A landscape with many valleys, sampled at points; each row gives a point and its height.
From any point a ball rolls to the lowest of the 2 points nearest to it. It stops when none of these is lower. Distance is the straight distance between rows; heights are no part of it.
Q_683 (h 265): [-52   3 -15  -4  -7   4   0  -8  -4 -17 -49  -4 -14  -8  15  40 -20 -48
 -27   0 -29 -39  32 -16  60  49  43  17 -19  35  20  40]
Q_830 (h 271): [-47  68  27 -32 -17 -11  30  19 -67 -15  -6 -17 -22  24  31   9  -1  24
  -4  -4   5 -35 -10   6  25 -12 -48  30 -34  12  21  33]
Q_931 (h 225): [-35  -6 -57 -41  14 -48   0  -4 -20  34 -43 -57  31  -8  -2 -21 -79 -12
   1 -32 -13 -19  22   0  -5  -8 -20  -8  35  15 -56  -3]
Q_49 (h 233): [ 31   3 -30  26 -35  22 -16   9  40   0  47  -7 -14 -34 -54  44  52 -14
 -44  28 -17  75  15  -4 -12 -17  64  19  -7 -10  28  14]
Q_577 (h 734): [-34  12  12 -61  21  -5  15  -7  -5 -14  -3 -21  -9  20  -6  51 -35  24
 -28   8 -24  -1  10 -53  13 -12   1  35 -15  34  54  -8]
Q_676 (h 621): [ 25 -11 -17 -22 -15  22 -44  14  39  -3  27   8 -33 -52 -40  16  18 -19
 -65  35   5  45 -15  12  26 -21 -24  40  38  18  49 -13]
Q_966 (h 761): [-17  26   0 -60 -36 -21  16  30   1 -29  20 -18   5  31   4 -22  27  -8
  -5  12  34 -26  -6  24  47  -5 -20  31  30  48  15  18]
Q_27 (h 344): [-16  17  10 -14  -8  12  -9   1 -35  29  18  75  73  41  17 -25  15   3
  16 -22  54 -43 -31  38  17  -3  -4  24  20 -32   5   4]
Q_421 (h 403): [ 23   2   4 -13  22 -14   9 -13 -34  12  11   5 -37  15  -4 -12  41  51
 -10 -21 -18  21 -17  28   0   9 -19 -33 -39 -17  45 -42]
Q_828 (h 576): [ 12 -47   8 -20 -18  10  17  22 -15 -40  59 -84  35 -17  72  -3  -3 -15
  66   8  32  26  14 -21  24 -14  17  16   6  43 -20  12]
Q_759 (h 634): [ 11 -20  26  -5  16  13  10 -11   4  -5  38 -10  80  11  14 -37 -35  -4
  37 -14  26  11 -44  -9  -2 -38   4  -2  15  -4  18 -42]
Q_233 (h 331): [-40  -7 -26  -9 -22 -22  23   6 -42 -26 -27 -21   0  50  31   9 -50 -34
  -1  -1   6 -31  28  49  48  47 -27  14 -30  24 -59  64]
Q_570 (h 635): [ -2 -45 -13   5  13  -8 -28  16  33  -4  21  27 -22 -11 -16  -3  26  21
 -38  31 -13  30 -19 -52  11 -15  13  15  25  13  49 -23]
Q_860 (h 145): [ 46  24  31  83  26  -9 -10  24 -73  57 -38  15 -40 -33  -9 -16 -60  15
  22 -26   1 -53  21 -15 -38  10 -33 -39 -49 -38 -22  42]
Q_220 (h 820): [ 24  40  -7 -15  -1 -10 -20   5  19  -9   3  11  33  47   5 -50 -56 -33
 -23  45  31 -17 -44  36  -6 -27 -43  20  42  -9 -10   0]
Q_553 (h 359): [ -2 -27  -2 -15 -17  17  25  31  -2 -30  -9 -36  13  25  42   7 -65 -17
  29  25   9 -20  -3  36  33  34 -29 -18 -64  60 -47  62]
Q_945 (h 517): [ -1  -3 -18 -30  -3  -1  -6   8  34   1 -21   6  -4 -23  45  22  -1 -17
   4 -24 -31  14  -9  -9  29  -7  -3   2 -51   8 -23  51]
Q_309 (h 143): [-18 -38   7  15  35  38  25 -27   8 -14  31  -4 -29  13 -16  34   6  97
   4 -19   5  24   9 -19 -19 -18  58   9 -25 -28  18 -28]
Q_364 (h 144): [  5  34 -24  24  22 -62   8   6 -43  10 -40   2   9   5  23 -39 -43  10
   8 -20  -9 -20   7 -15 -59  -2 -40 -39  20 -37 -65  28]
Q_216 (h 631): [ 32 -17  -2  18  -7  35 -46 -23  55   8  21  46 -39   2 -51  -7  14 -32
 -48  26   3  45 -30  33 -11   5 -26  26  47 -27  43 -24]
Q_110 (h 622): [-25   6  39  15  -2  13  36  -3  55   9   8 -10   1  -7  -2 -40  38   2
   8  62   3  -3 -47 -27  32  -5   4   3  42  53  44 -53]
Q_265 (h 791): [-21  15 -22 -11 -12 -36  -1  55 -26 -29 -34 -12 -16   9  14 -18 -18  -7
   4  30   9 -29  22  45 -49 -46 -32  20 -34 -34 -54  43]
Q_928 (h 230): [ -7 -29 -18  41  68  -2 -11  27  11  -5 -27  43  15  -6  24  16 -65 -28
  41 -16  23  13 -10  -6 -42 -12  -1 -32  20 -34 -23 -48]
Q_134 (h 387): [-68  37 -10 -31  17  -3  33  -3 -10  -2 -13 -51  19  11  43  27 -69 -35
  25 -31  -3  16 -26   7  39  -7 -26 -10 -15  32 -40  -7]
Q_474 (h 605): [-31 -32 -18 -15  44  36   4  49  10 -18  -2 -41  26 -25  15  10 -66 -31
  36 -17  32  18  -7 -26  22 -51  -9  13 -16  32  12 -50]
Q_420 (h 149): [  1  23   0  23  16  -3 -18  34   0 -27  23  42  26  26 -11 -22 -11  32
 -31  -5  35 -32  12 -49 -41 -14  29  -5  45 -24  24  20]
Q_840 (h 231): [ -6  10   0  36  44  24  -7  44 -15  39 -55  29  23  -6  16  17 -56  19
   7   8 -16 -31 -10 -13 -12  -7 -71   4 -62   1 -15  65]
Q_648 (h 95): [  7  -6   2  10 -10  26 -28  17  47 -11  -6  18   4 -77  21  14  43 -15
  36 -13  12  31 -15 -23  29 -22  18  61 -14  -2  33  14]
Q_993 (h 291): [-73  52  -1  14   6 -15 -30 -48 -16  39   6  47   4  82 -12  16 -16   9
 -31 -16 -19 -15 -35 -32 -12  36 -23 -16  29 -11   7 -23]
Q_500 (h 561): [ 38 -12   8 -29  -5  25  20  12  48  32  17 -33   6 -47  -1   3  63 -20
  21  39  -5  65 -18  22  35  17  12  36  20  50  28 -20]
Q_137 (h 667): [ -7 -48 -13 -10  -7  -5   7  75  -1   0 -22   2  12 -15  18 -25  -6  13
 -17  28  32 -41  14 -41  38 -52  -1  26  37  39   9  33]
Q_493 (h 589): [-19 -92 -13  -5  -9 -11   1 -17  -1  18   8  47   9  23  -7 -12  44   5
  13  31  15 -28   8 -13   6  21  13 -45  45  23   7 -42]
Q_955 (h 197): [ 25  57   8 -20 -32 -27  41 -13 -53 -28 -27 -31  -6  -6  11 -24  24  29
   4  13 -28 -27  37  11   0 -20   4 -23 -55 -10  13  25]
Q_453 (h 799): [  6 -14   1  27  -5 -59  -7  12 -65 -12  -8  16 -34  17  11  -4  -9   1
  11  34  17 -28   4  71 -48 -30 -24   7 -55 -82 -46  22]
Q_865 (h 849): [ 43  23  -7 -38  10 -17  22   1  46  -5 -28 -39   6   0 -58 -21 -10 -33
 -49  13 -22 -17  14  24 -12  10   1 -35  56  40  13 -16]
Q_217 (h 241): [-77  85  37 -12 -38 -27 -36 -49   1  30   9  -1   5  43  30  24   3   5
 -23  -2 -33  10 -48 -47  27  27   4   5  25  -4  19   0]
Q_330 (h 308): [-39  81  -4 -21  25 -30   2  28 -75  23 -10  -3  -5  35  12  -3 -28  44
 -38 -10  -4 -27   7 -30 -32 -17 -71  18   3 -12   5  41]
Q_831 (h 364): [ 39  24  -1 -25   3   4   6 -12 -12   9 -52 -39 -23 -53 -25   3   6  15
  16 -33 -42  34  43  48   2 -48   6 -14 -70 -18 -38 -19]
Q_226 (h 322): [-48   2 -38  -3  -4 -14 -47 -65  -4  11  19  28  -2  46  -5  17   1   5
 -54 -23 -43   5   8 -29 -37  42  21 -27  19 -22   3  -6]
Q_684 (h 345): [-39  34 -15  -5  -8 -41  -2 -57 -47  13   9 -13 -24  46   7   6 -10  53
 -44  -8 -62  15   1 -28 -41  19 -14 -19  -7 -32   3   8]
Q_937 (h 620): [-37 -37  35  -4  17   6  15  48 -25 -24  37 -40  46  16  36 -11 -54  -6
  26 -14   1  15 -18 -33   9 -72 -15 -15 -12   4  16 -18]
Q_169 (h 675): [-13  21 -26   8  31  43 -24 -57  18   4  38  19 -23  16 -63   1  22  25
 -30 -62  15   6  17  13 -51  29  18  -2  -5 -29  23 -21]
Q_329 (h 289): [-30  52   1  30 -10  19 -35 -40  42 -40  15  11 -37  21 -39  28   9 -17
 -34  28 -23  46 -17 -23 -21  14  22  -2  21  -9  42 -32]
Q_678 (h 575): [-34 -10  58 -18  -9  -5  30  31  -7   7 -18  10   4   1  68  -3  24  34
  42  10   3  -4 -45 -26  53 -15 -15  33   0  27  14  -8]
Q_353 (h 254): [ 20 -17  -6  17  -4  -3  -7 -15  29 -14  43  -4  10  10 -44  28  29  32
 -46   0 -22  23  25 -39 -31 -19  82 -20  11 -13  23  13]
Q_771 (h 545): [ 46   0  -2 -65  -1  -3   0   2  23   9   8 -29  30 -51  16  44  14 -56
   8   5   0  37   5  35  53  41  44  14  20  55   3   8]
Q_17 (h 513): [ 24  -2  28  -8 -13   4  15 -30 -14   7  39  16  33  19  19 -19  78  31
  29  -2   2   1  -7  -1  24  44  36  -2   9   2  30 -22]
Q_117 (h 682): [ -4 -27 -36   6  36  21 -37 -28 -31   4  28  15 -54   1 -39  34 -10  51
 -22 -71  13   1  43 -18 -51  29  31 -14 -38 -52 -10 -23]
Q_7 (h 297): [ 34 -26  -7  13   8  16 -10  34 -13  -9 -30 -25 -50 -11  -1 -28  -7  53
   3   7 -19 -27  20 -33 -18   9 -37 -16 -97  22   6  32]
Q_996 (h 647): [ 13 -66  15  28   8   4  10 -22  46  19  15  22  39 -35 -10 -36  11 -12
  32  17  21  19 -24   2  14 -18  24   1  27  -5   5 -56]
Q_550 (h 313): [-27  61  -3  34 -52  45 -13 -55  22 -46   7  38 -16   8 -23  30  52 -31
   6  12 -18  68   8  32  15  17  15  15  22 -30   8 -10]
Q_282 (h 390): [-31 -27 -18  19  19  38  16  61  38 -31 -39  -8 -30  11  10  21 -58 -17
  12  19  11 -32  -4   2  34  14 -22 -25 -39  70 -15  34]
Q_605 (h 666): [  3  34 -19  21  27  12 -22 -25  66   5   8   7 -22   0 -45 -29  10  -7
 -45 -45 -15  31   3   6 -61  19   9 -33  31  -9   0   1]
Q_457 (h 386): [ 45  22 -14 -37  24 -30 -10  15  -1 -17  46 -19 -21  54 -27 -30 -11  51
 -44 -20  10   4   6 -37 -49  14 -36  -6  27  -6  19 -10]
Q_439 (h 532): [-38 -37  12  26  -6  23  -1 -44  13  -7  20  33  -4  10  12  20  90   5
  32  34  -2  15  -6 -44  27  40  40  15   5  21  34 -46]
Q_295 (h 571): [-56 -58  16  44 -22  -3  29 -34 -17   4  19  39  15  22  22 -43  65  24
 -10  32  17 -17  27 -37  15   6  19 -12  60  10  -5  -7]
Q_444 (h 806): [-29 -19   6  12  27 -29   8  23 -51 -25  30 -17  10  30   6 -11 -21  10
  36  10  42   2  -6  70 -53 -57 -19   5 -27 -76 -47 -27]
Q_531 (h 212): [ 41 -12  18   9 -21  15   1   0 -12 -23  21  15   6 -11  74  -7  28  33
  50 -35   7 -10  -1  -4  19  30  15  -5 -55  -7 -18  59]
Q_527 (h 232): [-27   8 -38  22  26  26  13  12 -71  24 -18  64   9  19  15  17   0  20
  34 -23  43 -65   0   3   1   3 -23 -37 -30 -20  -2 -12]
Q_585 (h 375): [ 13  38  -9  -7  13 -36  12   3 -70  22   3 -18 -59  10  15   7 -13  41
 -47 -16 -40   8   1   1  -5  -8 -53 -46 -42 -10  16  17]
Q_781 (h 266): [-33  -2   1   5  26   5  15 -29 -68   9 -19  48 -29   9 -19  36  13  26
   9 -36  16 -56  12  -4 -48  26 -10 -26 -17 -21  43 -25]
Q_763 (h 239): [ 33  19 -14   0 -18  -6 -11 -34 -10 -29  47 -29  48 -25  64  -2  -8  -9
  45 -45  19  22   2  -1   6   7  39 -16 -27 -17 -68  38]
Q_895 (h 660): [ 29 -75  24  49 -15  17   9 -28  25  45  75 -28  57 -55  14 -11  18 -31
  29  30  37  49 -33  -1  13  13  62  -3  32  12   6 -37]
Q_149 (h 312): [-60  55  46 -13   5 -17  23 -23 -41  32 -32 -14 -22   9  40  58   7   9
   3  -4 -52 -12 -33 -10  36   5 -56  13 -41  22  -3  40]
Q_414 (h 655): [ 54  21   4  15  37   5   3  42  90  10  20 -10 -26 -12 -40 -40 -10 -19
 -19 -26  19   1 -12  -7 -60  21 -14 -28  45   2   2 -15]
Q_237 (h 840): [-16  69  -5 -49   3 -12  34 -31   9   8 -29 -43   6  27 -28 -21  -1   6
 -40 -11 -41 -15   7  20 -24  13 -30 -26  20  29  20  -3]
Q_280 (h 235): [-12 -23 -39  22  23  -1   3  17   9 -19 -29  -6 -14 -11 -41  26  -7 -30
 -44 -35  -2 -28  51  -9  43  29  30   6   7  29  34  17]
Q_930 (h 598): [-27 -11  50 -22 -18  -9  48  11  14  -4  12 -32  31  -5  52 -32  -5   4
  51  52  31  -3 -50  -5  54 -26  -1  22  50  47  10 -33]
Q_336 (h 178): [ 13  -8  -4  36 -10  -4  -7  15  52 -60 -44   7 -50 -25  -5  22 -10 -37
 -10  41 -58  47  24  21 -26 -20   5 -35   1 -24 -29   1]
Q_188 (h 574): [ 32  16  31 -23  -5  61   6   2  44   7  22 -53  -5 -72  -9  33  14 -56
  -6  53   8  59 -49  71  39  22  31  22  32  48   6 -41]
Q_29 (h 191): [ 10  21  -7  63  38  14  10   8 -77  35 -44  40  24 -11  29  -2 -48  23
  47 -25  21 -56  -3   0 -12  -7 -33 -17 -66 -48 -20  39]
Q_125 (h 651): [ 20 -60   5   1   9 -32 -12  54  23  21   1  39   3 -14   1 -40  -2  31
 -16  -2  20 -11 -12 -32   4 -34  -2 -18  53   0   4  -2]
Q_477 (h 262): [ 11 -41 -41   6  26   9 -19 -21  31  -6  -9  58   6 -10 -25  12  -5 -51
  35 -22  37 -10 -11  16 -25  13  -3 -26  18 -10 -17 -43]
Q_558 (h 190): [-43  79  59 -33 -58 -12 -52 -10 -11 -17  17  -9 -11  41  67  28  18  10
  -6  -4   8   1 -17 -32  27  27  10  39  25   9  -7  47]
Q_793 (h 98): [ 52  -6   7  27  34 -37 -15  20 -42  10 -48  34 -31 -15   1  -9 -22   5
  32 -43  -4 -33  16 -25 -56  16 -26 -25 -27 -40 -39 -14]
Q_614 (h 188): [-31  19 -52   2   9 -32   4  33   3  46 -68 -40 -18 -24  12 -20 -48   7
  22 -27 -48 -31  31 -30 -48   9 -22 -17  22   6 -65  30]
Q_79 (h 813): [-13  24  -1  -2  12 -18 -26   2  -4 -27  22  -6  45  38  -5 -47 -54 -22
   4  16  34   8 -11  55 -69 -38 -25  13  17 -58 -43 -12]
Q_161 (h 604): [-18 -92 -22 -24   3  24  -1 -33 -10  32  34   6 -17   5 -46   3  69  38
 -12  12  18 -10  52 -38 -36  30  14 -16  35  25   2 -40]
Q_647 (h 229): [-42  42   5 -29 -58 -23 -16  -2  -1 -24  23   1  11  26  39   0   5   6
 -34 -10 -13 -10   3  -5   7 -12  14  23   5 -15   1  72]
Q_897 (h 495): [ 71  -2  39  -3 -22  25  25 -38  27  23  48 -17  46  23   4 -63  38  17
  29  -7  18 -15 -36  38  19  10  -1  29  11  -4  13   0]
Q_479 (h 338): [ 12  28   5  -4  56 -21 -13  71 -43  39 -14  34 -13  18  28   3 -29  33
 -34 -43  -6  -8  14 -48 -39  17 -56  -1   8 -35  -4  27]
Q_129 (h 260): [  9  48  -8 -36 -60 -26 -13 -21  28   0  18 -13  43  -1   6 -36  -8 -31
 -50  39  -9  -7  -5  23  17   0  23   4  39   4  -6  52]
Q_710 (h 256): [ 34 -60  14  35  -5   9 -16   3  31  14  43   6 -24   7 -82   7  60  30
 -27  19  -7  31  41 -16 -45   5  65 -21  46 -11  15 -39]
Q_100 (h 111): [-23 -26   9  21  45  13   0  11   2 -16  14  18  -8  21  -8  24 -42  70
  -8 -27  17 -15  12 -66 -50  -8  46  13  10 -30   8   3]
Q_510 (h 551): [-47 -49  38  25 -14  -4  23 -27  -6   4  -6  28   4  15  72 -21  59  20
  45  32   1   5 -10 -37  51  23   3   6   7  15 -11 -25]
Q_468 (h 321): [ 80   1 -14  -4 -58 -19   5  23  15  26  53 -39  40 -44   3  17  42 -37
 -41  61  13   6 -21 -11  20  23  45   5  14  47  18  26]
Q_557 (h 642): [ 56 -30  10  52  33  40 -19  -4  71  17  24  28 -29   6 -43 -23   6 -48
 -31  19  10 -13 -31  12 -34  41   3 -10  48 -12  20 -35]
Q_361 (h 167): [ 62  37   8 -29 -34 -36  27   9 -11 -33 -12 -51  31  -4 -38 -31  38  15
   4   3  -1 -29  37  12  -6 -40  21 -17 -10  26 -14   5]
Q_112 (h 174): [-22   7   8  24   6  20 -25  -2   6 -15   0  41 -12  20  65  24  24  10
  33 -24   0 -10 -31 -43  34  29   4   9 -51  -4   4  30]
Q_529 (h 354): [ 40 -27  47  42   4 -27  31  -7 -78  37 -23   5 -52 -22 -13 -35  20  57
  24  -2 -11 -26  33  14  -6 -20  11 -64 -13 -24   2 -45]
Q_995 (h 347): [-15  15 -21   8   0   7  -2 -48  10  11 -33 -16  -4 -40  -5  -6  -6   4
  27 -52 -35  64  17  54 -15 -21 -24   3 -27 -62 -38 -22]
Q_300 (h 421): [ -9  63  17 -43  -4  -3   3 -13  33  -6   2 -40  26  -1  26  10 -52 -56
  11   1  26   3 -57   5  56  22  -8   8  18  54 -11 -32]
Q_23 (h 451): [-24   9   1   1 -14 -14  22 -51 -96  23  32  20  -1  18  43  10 -14 -14
  29 -18  40 -29 -33  77  14  13 -23 -36 -24 -41 -34  -4]
Q_575 (h 186): [ 24  23  -1  42  -7   3   9   2  28 -13  45   8  29  46 -30 -63  30  23
 -20  15  37 -36 -16 -20 -29  -8   6  14  40   5  43   9]
Q_639 (h 319): [-19  30  19 -14   4   8 -29 -38 -19  18  12  62  49   2  15  -5  21  15
  -4 -49   9 -17 -16 -19  10   4  17  26 -13 -24  45  10]
Q_301 (h 154): [  0 -23  -1  11 -13  19 -34  28  38 -22 -27  47 -31 -39 -20   3   0  -5
 -10 -22  14  40  14   9 -18 -47 -20  27  36 -37  19  -1]
Q_599 (h 290): [ 26 -23 -24  -7 -17  24 -27 -67  32  16  20  44  37  23 -22  11   6 -67
 -10  11   9 -17 -21  30   9  48  17 -27  15   8  -2 -15]
Q_259 (h 183): [ 29  39 -42   1  -6 -46  -3 -26  -1 -12  -5   0  49  -5   6 -44 -12   1
  11 -28  12 -18   4   2 -24 -15  -5 -27 -16 -29 -25   8]
Q_627 (h 701): [ -9 -25  28 -33 -29 -26  46  26 -46 -12 -38 -14  20   5  22  18 -27  -6
   9  24  -8 -48  20  35  23 -41 -33  24 -19   7  -9  70]
Q_997 (h 299): [-40  -8 -23  12 -10   0   3  -8 -51 -18 -39 -31  -7  49  -4  12 -40   4
 -26 -13 -38 -45  60  -4  29  61  -4   3 -47  45   0  70]
Q_47 (h 173): [ 40 -22 -24 -26  12 -22  -9  42  42 -29 -51 -19 -40 -47 -28   7 -34 -44
  10  -9   2  20  43   6 -30 -15 -41  14  14  15 -25 -28]
Q_225 (h 609): [-27  30 -19 -12  10  35 -51  14  47  16  -1  13 -34 -71 -20   3 -28 -35
 -76  24  11  17 -57  22  25 -11 -29   8  31  19  -3 -24]
Q_454 (h 236): [ 28 -57  15  13  16 -15  -7   9   6 -16 -11  34 -36  10 -43  15  42  23
  -5 -15 -15   1  44  -7 -41  15  18 -35  23 -27  -3 -42]
Q_373 (h 474): [-47   0 -27  19  27 -21  14 -61 -69  59  14  17  27  13  36  26 -36  -8
  28 -49  -8  -6 -33  25   1  16 -36 -35 -16 -43 -55 -15]
Q_779 (h 713): [  9 -46  33 -27 -32 -25  24  57 -59   7 -23 -26 -16  28 -22   5  -9  59
 -24  15 -12 -59  45  10   2 -40 -38   9 -29  18   1  58]
Q_693 (h 590): [ -6 -54 -29 -16  22  13  27  25  14  -9  49 -67  31 -39  22 -14 -12 -36
  42  -1  40  27  -8 -33  50 -11   4  19  -1  68  -6 -42]
Q_306 (h 426): [ 25 -11   0  -4  -1 -24  41 -42 -51  14  16  21  -1  24  -8  -4   7  30
  15 -21   2  -8 -13  68   4   2  -6 -77 -23 -28 -13 -38]
Q_858 (h 193): [  0 -26   5  19 -16  53   6  24  16 -40 -17  -3 -57   6 -22  20  53  40
   7  31 -51  59  39   6   0 -13  27  -1 -51 -20   3   9]
Q_386 (h 192): [-28 -35   6  61  25  28  -9  58  19 -15 -36  87 -34 -25   1  27 -28 -22
  31 -10  27  11  -1   7 -31 -15 -20   3  46 -41  -3 -23]
Q_790 (h 363): [ 29 -16   8 -14  42 -33 -29  30 -54   4  35  23 -42  45  11  16 -31  59
 -39 -38   2  -3  15 -45 -54  38 -26 -15  -6 -46   4 -11]
Q_598 (h 685): [-28 -32  -5  -4   4 -17  38  59 -35 -18 -32   5  29  16  21   0 -64 -22
  12  15  44 -56   6  20  59 -27 -12  26  27  36  -4  18]
Q_751 (h 591): [-20  42  33 -22 -17  33 -31   4  50  11  23 -25 -32 -66  -1  45   3 -49
 -45  14  26   7 -73  32  70  34  13   7  17  43  -4 -28]
Q_147 (h 643): [-41  46  37   9 -16  21  -2  12  50 -26   0  -7 -30 -56  -3  29  30 -21
  -7  45  -1  -8 -42 -27  39 -16  36  10  11  41  55 -33]
Q_339 (h 139): [ 25  -9   4   2  29 -27   0  30  12   5 -79   5 -42 -26  -4  17 -41 -20
  12 -16 -36   6  18 -13 -50 -15 -54   5 -20 -27 -22  29]
Q_656 (h 204): [ 12  -3 -24  46 -24   8 -36   0  23 -51 -28  17 -78   0 -28   7   6  -9
  -7  -9 -29  58  59  -4 -48  12 -23  -7   0 -54 -30  23]
Q_778 (h 267): [-15 -17   0  11  37  27  -5  59   6   3 -55  -1 -41  -7 -22   6 -45  15
   9   6 -14 -22  15 -24 -39  24 -75  12 -69  48  28  44]
Q_430 (h 170): [-30 -42  19  13   6  72  20 -17 -21 -18  27  -3 -26  19   2  32  72  65
  36  28 -32  56  24 -16  11  21  70   6 -41 -16  11 -17]
Q_547 (h 207): [ 24 -63  12  31  -4  -8   4  14  32 -26 -28  41 -14 -25 -20  24  21  -5
  10  34 -30  27   9  22  -5 -21  43 -49  20 -31 -19 -37]
Q_722 (h 234): [ -1  62  27 -60 -24  -4  51  -5 -58 -31 -21 -46  -5  15  35  20  30   0
   9  -1 -10 -16  30  35  39  31  -5   0 -18  37  17  35]
Q_210 (h 773): [-14   4 -26 -11 -27  -2   4  60  23 -10  38 -13   5  -6  -3 -53  20 -19
 -12  73  71 -22 -21  27  31 -30 -14  63  51  40   7  -6]
Q_38 (h 352): [-62  60 -10  11  38  -4  44   2 -32  33 -46 -31  -4  16  27  39 -44 -13
  21   1 -20 -22 -38 -11  31  -7 -83   2 -32  30 -53  30]
Q_275 (h 531): [ 13 -11 -20 -44 -26   4 -13   2  28   1 -34 -27  -7 -57   6  33   5 -52
   3  -6 -41  42  37  21  46  10  26   9 -14  19 -39  23]
Q_629 (h 150): [ 54 -12   6 -11  -3  -1 -19 -27  31   5 -11  20  22 -28 -34  -1  60 -11
  26  -6 -17  44  10  30  -8  -7  32  14 -22 -21   7 -27]
Q_625 (h 497): [-23  -8 -17  14  18 -34  -4 -21 -14  42 -29  41   4  -5  25  12  -8   1
  -6 -54 -38  11 -18   4   1  -4 -21 -16 -37 -41 -26  32]
Q_227 (h 380): [ 58   0  35  18   7 -14  -2   2 -53  37 -53  15 -53 -37 -44  14  36  39
  19 -12 -41  27  35  42  -4 -33  13 -26 -49 -42  -4 -58]
Q_383 (h 131): [-27 -40 -22  22   4  37 -34   1  25  -8  14  75 -12 -17  -1  44  41 -20
  22 -25  21   9 -16 -13  25   7  21  29 -24 -23  18  -2]
Q_965 (h 724): [ 16 -20  24 -57   8 -36   7  14 -40  -6 -10 -26  -5  26 -13  28 -21  54
 -41   5 -32  -9  45 -41 -31 -26 -16   7  -7   2  15  22]
Q_451 (h 315): [-39   0 -15  -5 -34  -5 -34 -68  25  40  -4  42  13   7   0  13  18 -30
 -11 -11 -50  24 -12  30   0  48  37 -27  22 -22  -9  -9]
Q_539 (h 213): [-15  46 -29  -4 -29 -14 -16 -60  -5  -3  37 -28  77   6  42 -57 -38 -16
  25 -29  21   9 -18  18 -22   4  16  16   2 -38 -56  22]
Q_862 (h 201): [ 20 -60 -33 -28  18 -12 -11  47  36  -8 -34 -21 -45 -28 -37  15   3  -2
 -17 -32  -8 -17  52 -10  18 -12 -17  11 -25  35 -10  17]
Q_867 (h 261): [  2   7   2  45   2  23  -9 -36  52 -12  60 -13 -17  30 -45  22  41   7
 -17  55   4  42 -40 -43 -15  23  46  24  13  27  56 -48]
Q_107 (h 194): [ 84   4  23 -21 -16 -11  24  -7  25   3   3 -53  67 -24 -46 -23  15 -12
  25  27 -18  19  12  14   1 -42  69 -13   3  21 -25 -25]
Q_908 (h 325): [ 34 -32  26  54 -16  -5  15  11 -48  -4 -17   0 -52  16  -3 -48   9  78
  18  15  -8 -47  38 -16 -20   2 -13 -39 -52 -19   9  13]
Q_724 (h 175): [ 44 -10  29 -14 -10 -18   7 -48  -1 -11  -7   6  80 -10   4   0   8 -18
  50   0 -24  27  13  22   1  -1  53 -24 -11 -28 -29 -27]
Q_881 (h 330): [-26  25 -17  13 -31  38  -2 -63  -7 -19 -34  32 -16  -7 -16  22  47 -14
  30 -30 -32  48  35  68  -1   8   7  -3 -14 -58 -22  -6]
Q_24 (h 560): [ 35  -2  -3 -35  -5   1   9  -5 -12 -26  45 -72  44 -34  40  37 -33 -55
  21 -14  37  23  22  22  41  19  46   9  33  53 -23  14]
Q_901 (h 211): [ 32 -22  -9  22 -53  47   2  47  27 -41 -18 -18 -30 -37 -49  25  58  -9
   5  46 -26  69  54   5  22 -32  38  19  -1  -8   2  27]
Q_619 (h 478): [ 80  -9   9  19  10  44  24 -26  70  49  22 -26  18   8  -2 -29  16 -35
   9  11  -8  12 -59  16  28  -3  -4  45  -4   9  25 -11]
Q_513 (h 292): [ 52   7 -25   1 -30  -2  -4  -2  23   3  35 -29  30 -39  -6 -20 -26 -41
 -53  61  29 -18 -44  10  19  -7  15  -5  25  31  -2  10]
Q_607 (h 453): [ 28  47  36   0  -6  40   0   5  61  31  28 -29  23   4  15 -22  -5 -42
   2  15  32 -23 -81  -6  65   9 -13  40  22  54  25  -5]
Q_694 (h 126): [  7 -19  12  -7  -4   4  -4   7  26  -9 -35  21  -7 -36 -16 -11  39  22
  21 -28 -15  13  27 -15  -9 -42  11  32 -33 -26  29   5]
Q_70 (h 226): [ 11  -1   3  62 -10  23   4 -35  29  25  82 -12  18  61 -27 -23  23  14
 -16  46  33 -12 -36 -62 -13  14  33  40  36  31  60  -7]
Q_316 (h 748): [  4  46  -1 -36  -5   3   2   4  21 -16  19 -32   7  38 -25   2   8 -11
 -32  24  10 -22 -16 -37  29   9  -9  28  20  66  62 -14]
Q_866 (h 255): [-26  -6 -40 -39  11 -13 -16 -14 -23 -14   3 -63  66 -13   3  -8 -75 -64
   4 -39   4  -5  34 -25  17  -6  22   5 -11  29 -17  -8]
Q_380 (h 830): [ 11  53  17 -21  -7 -27   4   1  13  20  -8  -7  18  40 -11 -59 -41  -8
 -39  -3 -14 -21  -4  16 -58   2 -36 -16  64 -16 -10  20]
Q_436 (h 294): [-17  15 -25  -2  20  16 -18 -51 -26  39 -37  71  34   9 -30   1  11 -17
  -7 -42  18 -49   7  -3 -31  30  -5  -2   6 -19  29 -17]
Q_783 (h 783): [-32  -7 -19 -34   0 -22  14  62   1 -33  -1 -15  17  -2   9 -42 -11 -10
  20  57  54 -29   8  38 -14 -55  -7  50  20  -5 -28  -2]

Where does a ball stop that starts at each point below?
Q_227 | Q_793
Q_831 | Q_100
Q_553 | Q_793

Call two points neighbours if one is among the 2 nearest of the other. Go from one point of each pair to the other, from neighbour to neighbour, staying as low as possible. Name the highest point that can't be avoided.
Q_361 and Q_100 | Q_710
Q_336 and Q_558 | Q_226
Q_336 and Q_648 | Q_656
Q_648 and Q_361 | Q_107
